Points on a hilly landscape, in no order, each with its height.
A ball rolls from a point to the lowest of its 2 nearest points, and stops where none of them is lower. Distance is the straight distance between rows; heights are no part of it.
Sus h=65.0: [-20  -8 -10   1  40  23  24  34 -35  38 -32 -10  -4   7 -42  68 -20  42
 -61 -21   4]
befof h=60.1: [ 12  70  42  26   2  39  19  37 -15  -7  18 -35   6   5 -22  50  55   6
 -30 -16 -21]
vusu h=23.0: [  9  11   0   1 -14  31   6   0 -30  -2  18 -13  32   0  29  31 -39  26
 -47 -12  19]
Neneb h=50.1: [-12 -16   1   3  -6  14  15 -31  29  17 -10  17 -25  41   2 -15 -29 -57
  -8 -40 -18]
das h=67.1: [-21   4 -33   1  -6  34 -45 -12  -7  -7 -13  -3  25  36   4 -20  16 -23
  32  39  13]
saze h=51.6: [-14  25  36  10  14  -8  26   7 -30   4 -33  28  32 -18  58 -15   5 -12
   1 -27  10]
Rik h=30.4: [  5 -44 -22 -31 -18 -55  15 -25   0  23   4  17  28   0  18 -41 -49 -32
  47   5  -1]
dol h=18.9: [ -4  -1   7 -15  -5 -26  -4  25 -16 -15  -1 -15  15 -11  57 -24  45   4
  48  31  -3]
panid h=37.6: [  7 -46  30   8 -14 -44  -7  16  -2  16  -3  21 -53 -46  -2  15  37  -4
   5  17 -54]
liro h=62.8: [-27  15 -51  -8   6  23 -56   8  10 -24  11 -12  14  39 -33 -14 -16  -5
   1  38  50]
pupi h=71.2: [-13  14 -15   0  -4  70 -27 -39 -68  51  -1  26  15   3  31  21  29 -27
  -1 -41  11]
Tob h=27.9: [ 35 -30  12 -12 -21 -47  13   0 -20  37  37   3  42 -26  28   9 -26  16
  21  23 -28]
Mupip h=67.3: [  9  15 -30  17 -15  71 -33 -34 -30  27   3  10 -18  31  13  28  10 -29
 -24 -42  -6]
bofe h=62.0: [-17  -1  12 -24 -15  -6  -6  13 -26 -10 -15 -26  -1  -3  -8  36  51  26
 -10  -6 -44]
Bagas h=64.1: [-23 -26  20  -7  -4  12 -28  24 -21  -4   4 -23  -7 -11   7  53  20   3
 -42  16 -32]
kide h=52.5: [  9 -14   6  11  73 -28  27  -1   3  63  -5  29   5 -12 -53  23 -30 -11
 -69 -21 -12]
ranes h=33.1: [-45 -53 -28 -16 -29  22 -37  30 -13 -12 -15 -22  26  11 -14  25 -56   5
 -13   1   8]
namo h=65.2: [-11  11   7   2  10 -41  14  48 -17 -11 -27 -31  27 -10 -30  16  40  29
   9  28 -34]
gome h=20.8: [  6  51  39   5  24  11  26  29 -14  24  -8  -7  11  27  13  36  44 -33
 -34  -6 -13]
Dopu h=68.4: [  6  39   9  11  21 -27  -9  40  12 -26  -5 -27  -4  -9 -23   0  55  13
  17  43  -4]
muvis h=58.3: [ -2  19 -44  -8  -9  41 -21 -22   4 -46  18 -22   2  50 -23  -9  -3  24
  13  38  71]
roz h=61.9: [ 19  45  22 -11  13 -13  30 -11 -35  22  -2   1  32  21   1 -15  52   6
  53 -13 -27]
Mogil h=32.5: [ -2 -19  -8  10   7   3 -29  15  50 -44 -20 -24 -53 -11 -31 -23   9  -3
   5  38  19]
Munuz h=62.1: [-11 -11 -11  -2  22  19  36 -10 -29  48 -14  12  -8  -6 -46  45 -35  28
 -44 -56 -20]
zole h=45.6: [  6  43  22  10  34   7   5  14 -16  31  -5  54  48 -24  32 -15  13 -20
  -1  -5  19]
kupe h=21.1: [ 21 -53 -36 -24 -57 -58  10  -9  14   1  11  -7  -3 -15  22 -46 -24 -28
  79   6 -15]
Tasa h=59.7: [  5 -14  -3  16 -19  -3  -3 -48  38   2   0  46 -57   6 -11 -38  -2 -43
   5 -36 -17]
Tarav h=36.7: [  2  30  21  14  53  -6   7   8   9  24  -8  19  -6  23  -8   4  21 -21
 -25  20   4]
kar h=31.8: [ 37 -58  22  -5 -23 -47   0  -2  -6  20  25   9  -4 -31   2  12  -8 -11
  13   9 -48]
mub h=21.6: [  9 -36  12 -30  -4 -27  -2 -37  25  -3 -22  36 -32  16  46 -39   6 -39
  22  16  17]
nopa h=6.0: [ -2 -32 -18 -27 -30 -41   1  -7 -19   4  13  -1  18 -14  51 -56  17   9
  80  19 -23]
Tirak h=73.4: [-14  -1 -21   3 -27  22 -35 -37  -6 -21 -10  37  -4  -4   9 -28   5  23
  13 -22  27]
zepu h=42.0: [-10  16   0  19 -50  23  12  27   2 -44  12 -38  20 -37   9   5 -10  48
   8 -28   2]
rap h=46.4: [ 14  21  16  32  57   4   7  30   2  46  -8  26  -7   1 -64  24  -6 -16
 -49  -4   4]
mak h=41.6: [  9  15   1   8  10  20 -22  -5  29 -42  16 -15 -45   7 -16 -16   5  14
 -13  13  36]
mev h=56.6: [ 16  15  -3  20 -16  -3  -2   8  30  -1  15  14  -8 -12  -6 -10  15  10
  20  -2 -18]
medap h=67.6: [ -9  32   6  11  30  24  14  13 -34  12 -18  -7   1 -21 -19  48  15  33
 -47 -19  -9]
Zodi h=56.7: [ -7  31  24 -12  15 -19  40 -16 -53  27 -13  10  44  15  29  14  23 -24
   9 -23  -5]
siko h=50.6: [ 21  51 -12  17 -27  27  -5 -12   1 -44  31 -21  -6  26   1 -11   5  34
   4   1  46]
zomus h=28.7: [-14 -28 -12 -15 -17  53 -16  13 -17  -7 -15 -31  28   7  16  46 -44  20
 -47  10  20]
ruza h=33.8: [  6  39  11   5 -26  23  38  -5 -11 -15  19 -13   5 -32  19   7  -1  42
 -12 -53 -12]
fibo h=41.5: [ -7  12  32  10  28  10   3  -4  17 -33 -31  12 -32  18  56   9  -4   0
 -44  -7  50]
vodim h=39.5: [-26 -35 -24 -20  -4 -10  13 -35  -8  19 -15   1  15  30  16 -14 -38 -42
  11 -16   2]
Kovoz h=43.9: [ 37  60  18  35 -16  31  11 -19  -1  -4  52   9  13 -13 -14   9  -3  37
 -26 -39 -19]
nus h=72.0: [  6  -7 -14  -5 -20  31 -20 -20  -4   6  -4  13  21  35  16 -36  20 -54
  50  -4 -28]
Tuz h=53.7: [-19 -10  -8 -27   9 -57  43  -6  38 -18 -40 -23  -5  19  -3 -23 -29 -51
  39  27 -22]
rut h=57.3: [ 15 -12 -24  12  29 -14  17 -24   6  68  -1  23 -17  -4 -70  14 -45   1
 -29 -26 -22]
bepo h=36.5: [-39 -54 -20   7 -42 -24   2  -8  16 -12 -26   1 -10  -5  -4 -17 -25  15
  43 -31 -22]
mulef h=50.7: [ 36  19 -12  -4  18  -3  17 -14  33 -12  29   4  14  29   9 -22 -30  17
 -17  25  51]
Kapob h=56.8: [ 14 -19   1  -9  66 -14  28  22  -2  40  20 -10   5  15 -51  22 -56  -9
 -60  26  18]
lin h=52.2: [ 17  56  -1  19 -23  37   7  14 -20  14  44 -32  20  -5 -37  33  10  29
 -16 -25 -31]
motus h=29.1: [ 13  29   1  12   7  10 -23  14 -17 -24   4  11  40  -5  43 -32  42   6
  42  29  32]
Mavi h=62.2: [ -3  18   3  18  -5  52   2 -22 -10   5   2  14 -37  17   5  26   3   1
 -47 -40  -2]
vot h=76.2: [ 15 -14 -13 -20 -19  22 -35 -29 -14 -19  30  13   6   0  42  -2  25  24
  21   3  12]
popi h=44.9: [  6   6  16 -15  18 -17  28 -24   8  -7   5   8   7   0  42 -20 -54  22
  -8  -7  51]
Gima h=37.9: [  5  23  -3  19  12  41 -35  -1 -12   5  14  27  55 -18  51 -34   6 -14
  11  13  35]
gane h=56.5: [  3  13  15  -7   1   9  14 -30   9  -6   3 -23 -34  34   5  24  18   7
 -11 -29 -16]
losi h=5.4: [-12 -47   7 -13  -8 -13 -43 -10  44 -18 -17  31 -56 -18  34 -36   8 -42
   8  47  37]
mit h=35.6: [ -2  12  19  -1  18 -25  23 -35  31  -4   1  14   5  12  28 -32 -13 -23
  20   5  12]
nenan h=38.4: [-52 -56 -45  -9 -32   3 -24  -8   1 -34 -19  -7   2 -10 -38  -4 -39  38
   6  -9  -3]
Pevit h=23.2: [ 15   6   4 -16 -10 -21  17  -5 -42  55  42   4  80 -14   5  14 -19  18
  22  -4 -34]
sir h=51.5: [ 20 -41 -32  -7 -38 -12 -37   4  19 -20  35 -24 -28 -42 -36 -17 -28  40
  24  23  -5]
momur h=43.8: [ -5 -44  24   4   6 -37   7  10  24  -7  -9  10 -36 -20  -8  12   7  10
 -24  10  -4]
Vif h=63.4: [ 11  49  16   8   0 -33  29 -11  14   1  12  -9 -13   1  -2 -21  45  11
  48  -6 -30]
mil h=49.9: [ -5 -25  35  -8  21  -6  27  -1  23  -9 -23 -23 -56  19 -18  15  10  -9
 -21  -2 -33]
fibe h=14.8: [  2   8 -13 -11  -9   8  14   9 -39  22  29   8  70   3  16  17 -38   3
  -6  -8  19]
fav h=73.8: [-14 -12  20   0 -14  37 -37  -6 -46  24 -11  18  17 -21  12  12  29 -14
  -6 -29 -24]
Fumim h=46.7: [  5 -36 -48 -16 -39 -50 -16  29  42 -32   9 -32 -43 -25 -52 -29 -23   4
  50  40   7]
Gat h=75.8: [-15  -7  15  14  17   9 -25  28 -26  15 -26  18  33 -20  18   5  37 -22
  18  11 -29]
vek h=47.1: [ -9 -11 -10  -2  11 -41  30  27  36 -29 -17 -35  -3  -4 -47 -20 -18 -18
  39  25   4]
nuno h=35.1: [-29  -6  24 -14  -4  27  -5  12  -8 -31 -21 -11  -4  21  50  33   0 -12
 -31  13  41]
fif h=45.9: [ -2  -1  46   7  59  -8  14   4  28  -6 -29  36 -49   7   3  11  11 -11
 -60   4  17]
vufe h=68.0: [-14   0 -41  -9 -26  12 -35 -50  40 -20  -4  29 -48  -5  -2 -39  17 -13
  34 -24  16]
vatus h=55.1: [ 27  11 -20   8  39  11   4  15  12  -1  38 -12  11  25 -40   9 -38   9
 -45  23  53]
Sava h=49.0: [ -3  14   0  25 -34 -10  14  24  18 -30  13 -28  -4 -28 -22  -6   4  39
  24 -15 -39]
tizib h=41.7: [  6 -46  -8 -22  -7 -48 -12  23  28 -19 -14 -47 -17   0 -14 -18 -24   6
  28  62  -2]
zusip h=66.9: [  8  62  25  30  27   4   7  22   3   2  -7   4 -17 -12 -34  19  55  18
 -27 -15 -30]
Zeg h=20.3: [  8 -35  -6  -4 -11 -28 -26  29  71 -30 -17  -2 -37 -33  -3 -44 -22 -45
  15  33  24]

Where does a ball stop that starts at each point below?
das -> losi
Tirak -> nopa
vatus -> losi
fav -> fibe
momur -> fibe
Zodi -> nopa

Call two points neighbours if one is among the 2 nearest of the other. Go from one point of each pair to the other, from neighbour to neighbour, staying as low as possible. Name the highest point that can't be avoided.
fibe and nopa -> vodim
ruza and tizib -> befof
tizib and gome -> Kapob
tizib and losi -> Tuz
gome and fibe -> fif
fibe and bepo -> nenan
